Each scene shows the same named points in several views. A view is turned or mirrored, and shifted as a whole, has a little noise and may leave points out.
In the rows, 100 means zero.

Scene 1
View 1
Q_602: 112 85 124 113 120 112 125 82 122 102 129 83 100 101 97 59 80 77 112 70
 113
Q_9: 120 101 118 121 111 101 124 82 109 91 105 102 112 97 121 66 71 82 101 86
 108
Q_353: 105 93 113 116 115 109 111 87 126 103 130 84 101 100 103 62 79 79 109 73
 103
Q_845: 97 96 107 128 97 106 109 90 117 101 128 101 90 106 122 65 63 89 103 91
 98
Q_886: 99 102 108 121 113 93 80 81 134 105 141 95 94 109 101 67 80 81 102 87 76
Q_741: 111 89 112 108 116 110 126 100 112 103 126 81 102 99 104 73 78 87 113 76
 121
Q_859: 118 108 102 115 109 77 95 102 97 100 123 108 98 111 107 98 74 106 109
 117 89
Q_699: 105 88 131 137 100 111 123 62 123 90 123 112 90 107 121 43 60 72 98 86
 99
Q_990: 128 99 128 124 118 95 115 67 117 94 111 103 113 97 101 61 92 79 111 84
 93
Q_79: 110 99 94 103 114 80 89 119 100 113 143 90 89 113 87 108 86 117 121 112
 93
Q_243: 124 93 119 125 99 93 134 91 90 98 110 113 100 98 110 75 85 107 124 108
 108
Q_140: 94 104 94 120 100 106 101 106 117 101 126 90 95 104 131 77 56 88 97 86
 105
Q_129: 73 98 72 131 73 125 117 130 111 108 121 83 89 88 158 73 53 104 106 85
 123
Q_21: 89 105 85 122 89 107 100 115 113 103 126 91 91 104 137 80 53 97 95 92
 107
Q_256: 92 93 87 113 98 118 120 121 112 108 127 75 95 94 127 77 64 96 110 78 125
Q_968: 120 107 98 114 102 95 125 116 88 96 103 96 109 97 129 94 64 106 108 102
 121
View 2
Q_859: 71 73 119 108 91 107 115 94 94 122 86 103 115 116 93 119 95 122 98 113
 89
Q_140: 105 101 115 102 81 93 90 103 103 111 93 113 106 114 106 83 85 106 96 112
 95
Q_129: 145 129 134 80 73 94 95 98 88 125 103 129 92 102 117 79 79 109 86 108 99
Q_256: 118 119 132 103 92 82 98 97 98 110 98 128 91 126 103 87 77 102 100 119
 103
Q_741: 97 100 127 119 102 72 103 102 107 85 92 117 89 134 96 100 85 96 105 128
 101
Q_243: 91 79 135 105 94 82 130 106 95 91 87 103 86 112 98 132 107 110 84 123 91
Q_699: 103 75 103 110 78 70 93 123 125 66 90 87 90 92 111 93 101 94 87 121 92
Q_845: 108 88 113 106 79 87 94 105 109 94 95 101 102 102 106 97 89 108 94 116
 94
Q_968: 81 95 131 97 98 88 127 106 87 124 81 123 92 130 96 105 98 105 86 117 91
Q_602: 97 93 117 129 98 68 94 106 117 65 92 107 89 129 101 100 88 92 107 130 99
Q_21: 112 105 117 92 77 97 92 100 100 125 95 117 107 108 107 82 81 111 94 109
 97
Q_9: 88 88 112 110 90 78 108 119 101 84 82 107 89 124 107 98 106 90 84 119 87
Q_886: 88 80 97 130 79 100 73 93 110 85 96 93 122 115 104 102 87 113 113 115 88
Q_990: 79 75 107 130 90 78 101 112 102 63 84 94 95 128 106 116 110 94 94 124 81
Q_79: 72 83 131 120 101 108 110 74 96 127 96 113 120 129 81 128 76 132 119 118
 101
View 3
Q_859: 77 89 102 118 103 93 111 134 126 105 112 82 110 108 88 116 94 66 107 98
 113
Q_129: 63 92 117 117 72 111 169 132 130 144 90 64 75 75 102 107 135 107 106 79
 75
Q_9: 82 107 113 100 123 109 132 144 122 90 92 91 90 110 85 123 108 109 81 87
 95
Q_845: 83 103 110 111 103 109 135 125 110 112 106 90 93 87 91 121 101 110 99 86
 89
Q_21: 65 94 112 122 88 110 147 128 114 132 96 72 96 89 95 106 109 98 106 81 87
Q_699: 97 116 114 108 119 119 131 133 94 89 103 103 86 83 85 135 95 135 81 85
 86
Q_968: 68 87 108 110 97 99 128 147 144 102 87 71 90 112 89 114 116 80 87 92 114
Q_990: 99 109 112 82 138 103 120 122 119 82 109 108 97 117 82 131 96 103 91 93
 92
Q_243: 92 91 109 100 100 95 118 140 141 84 106 91 80 96 88 137 112 89 87 102
 111
Q_79: 75 79 96 106 91 87 111 98 136 118 111 80 107 110 89 105 86 59 121 92 126
Q_886: 88 108 106 102 125 105 127 102 98 115 117 100 114 106 87 112 82 99 113
 83 86
Q_353: 87 104 110 87 121 111 136 105 117 105 95 95 89 108 85 114 97 115 98 79
 94
Q_602: 90 104 110 81 123 112 133 103 121 94 88 97 80 107 85 118 95 122 89 78
 104
Q_741: 80 96 110 85 111 109 137 106 133 102 84 87 78 110 86 113 104 111 90 78
 109
Q_256: 67 91 112 99 90 110 155 114 135 127 83 70 75 96 94 105 118 107 101 76 98
Q_140: 70 100 110 115 100 111 143 126 111 125 96 78 97 96 92 107 105 103 102 79
 88
View 4
Q_968: 117 79 133 79 117 88 127 76 97 76 83 129 112 104 93 109 102 74 92 86 111
Q_79: 147 111 102 70 130 94 110 39 98 87 87 110 117 88 124 123 113 75 91 67 95
Q_741: 118 78 129 95 116 71 99 70 93 89 98 106 111 115 127 80 88 73 84 88 104
Q_140: 108 91 124 111 116 84 113 69 106 84 118 119 103 103 110 108 98 97 85 90
 85
Q_886: 122 96 110 102 99 86 100 47 125 83 128 103 101 112 144 101 116 76 82 80
 69
Q_9: 106 65 137 96 92 82 113 79 113 76 104 119 108 124 116 85 105 69 84 90 99
Q_256: 108 92 134 112 131 74 107 77 78 92 104 116 104 95 115 101 79 92 88 94 98
Q_602: 115 74 125 98 103 70 90 71 103 88 107 99 113 124 140 69 93 69 81 85 98
Q_353: 115 80 124 103 104 72 96 65 107 87 114 103 105 117 138 82 97 72 83 88 88
Q_699: 98 66 125 115 68 89 103 84 119 84 126 112 125 136 133 83 104 89 76 83 88
Q_845: 109 85 122 111 94 91 109 72 105 86 118 115 116 112 125 106 100 91 83 84
 87
Q_243: 118 70 129 84 86 99 119 76 90 80 85 122 131 114 123 106 107 61 90 71 113
Q_21: 104 99 126 114 119 88 117 72 98 87 117 124 105 94 106 119 95 105 87 91
 85
Q_990: 116 65 130 90 81 82 107 66 120 76 106 109 106 130 138 81 115 50 83 79 91
Q_129: 89 96 140 134 123 88 122 90 68 93 116 128 103 82 104 126 75 110 91 96 91
View 5
Q_9: 87 114 79 107 101 115 94 115 127 124 113 111 116 89 95 128 108 93 82 130
 109
Q_859: 101 127 113 115 91 117 101 123 144 95 102 105 105 95 105 92 86 104 116
 130 97
Q_353: 92 108 100 107 107 105 76 116 107 128 112 115 128 101 84 126 92 94 85
 119 90
Q_79: 103 128 136 116 93 111 79 120 135 90 101 95 115 116 96 88 77 110 138 116
 89
Q_699: 95 108 94 115 93 101 93 115 109 135 104 140 105 81 88 129 113 82 54 135
 92
Q_968: 90 126 92 102 90 116 93 115 148 103 120 84 100 104 105 115 98 95 110 124
 124
Q_140: 107 108 104 97 102 103 91 123 115 114 115 100 103 97 99 111 76 85 85 125
 95
Q_886: 106 109 114 112 112 107 91 124 107 118 99 125 129 90 87 101 74 96 91 127
 70
Q_990: 82 116 85 122 104 123 91 112 122 129 100 128 134 86 88 123 110 108 86
 131 96
Q_129: 117 100 110 83 85 98 85 117 102 107 139 70 75 119 118 127 62 81 64 121
 126
Q_256: 100 108 106 91 95 99 72 115 108 114 132 79 100 121 97 130 80 86 89 114
 116
Q_602: 83 112 98 114 102 102 68 111 108 135 112 117 129 103 76 135 109 94 88
 116 95
Q_741: 85 116 99 105 100 103 68 112 115 124 119 101 121 111 82 132 102 94 98
 114 106
View 6
Q_256: 124 99 110 110 74 89 94 79 91 99 87 102 115 95 133 93 116 127 97 69 99
Q_968: 117 82 92 96 105 106 76 84 68 106 73 122 116 78 124 113 114 136 109 50
 101
Q_845: 115 87 111 92 92 105 111 77 76 83 107 116 114 90 120 91 114 100 118 65
 94
Q_9: 109 98 109 94 114 109 90 88 64 90 107 131 123 82 116 91 100 117 107 45
 84
Q_353: 108 100 109 110 102 88 99 81 65 90 122 108 118 96 123 80 99 104 103 57
 99
Q_741: 111 102 98 114 105 94 87 84 73 104 109 98 120 91 126 86 99 117 97 53 97
Q_602: 105 106 102 113 111 96 95 82 68 98 128 100 120 91 122 75 92 104 98 52 92
Q_990: 99 102 95 101 124 106 92 90 47 85 128 130 122 84 111 84 97 97 111 42 95
Q_21: 125 81 118 90 72 100 106 76 84 84 81 119 112 91 127 103 127 120 117 74
 100
Q_243: 112 97 69 93 111 129 86 84 66 102 98 118 114 75 111 104 113 108 117 52
 94
Q_886: 103 81 106 104 106 81 109 79 47 78 127 116 111 96 119 85 103 87 121 64
 121
Q_859: 110 64 84 91 109 100 93 78 50 93 86 121 108 80 120 116 117 110 130 60
 125
Q_140: 118 80 122 97 84 92 104 78 78 85 95 119 115 92 128 96 115 117 114 66 101

Which points are out of place in each view (at most two, in the order of its rows)? Write - if all are in place.
view 1 -> Q_968
view 2 -> -
view 3 -> Q_990
view 4 -> -
view 5 -> Q_140
view 6 -> Q_21, Q_886
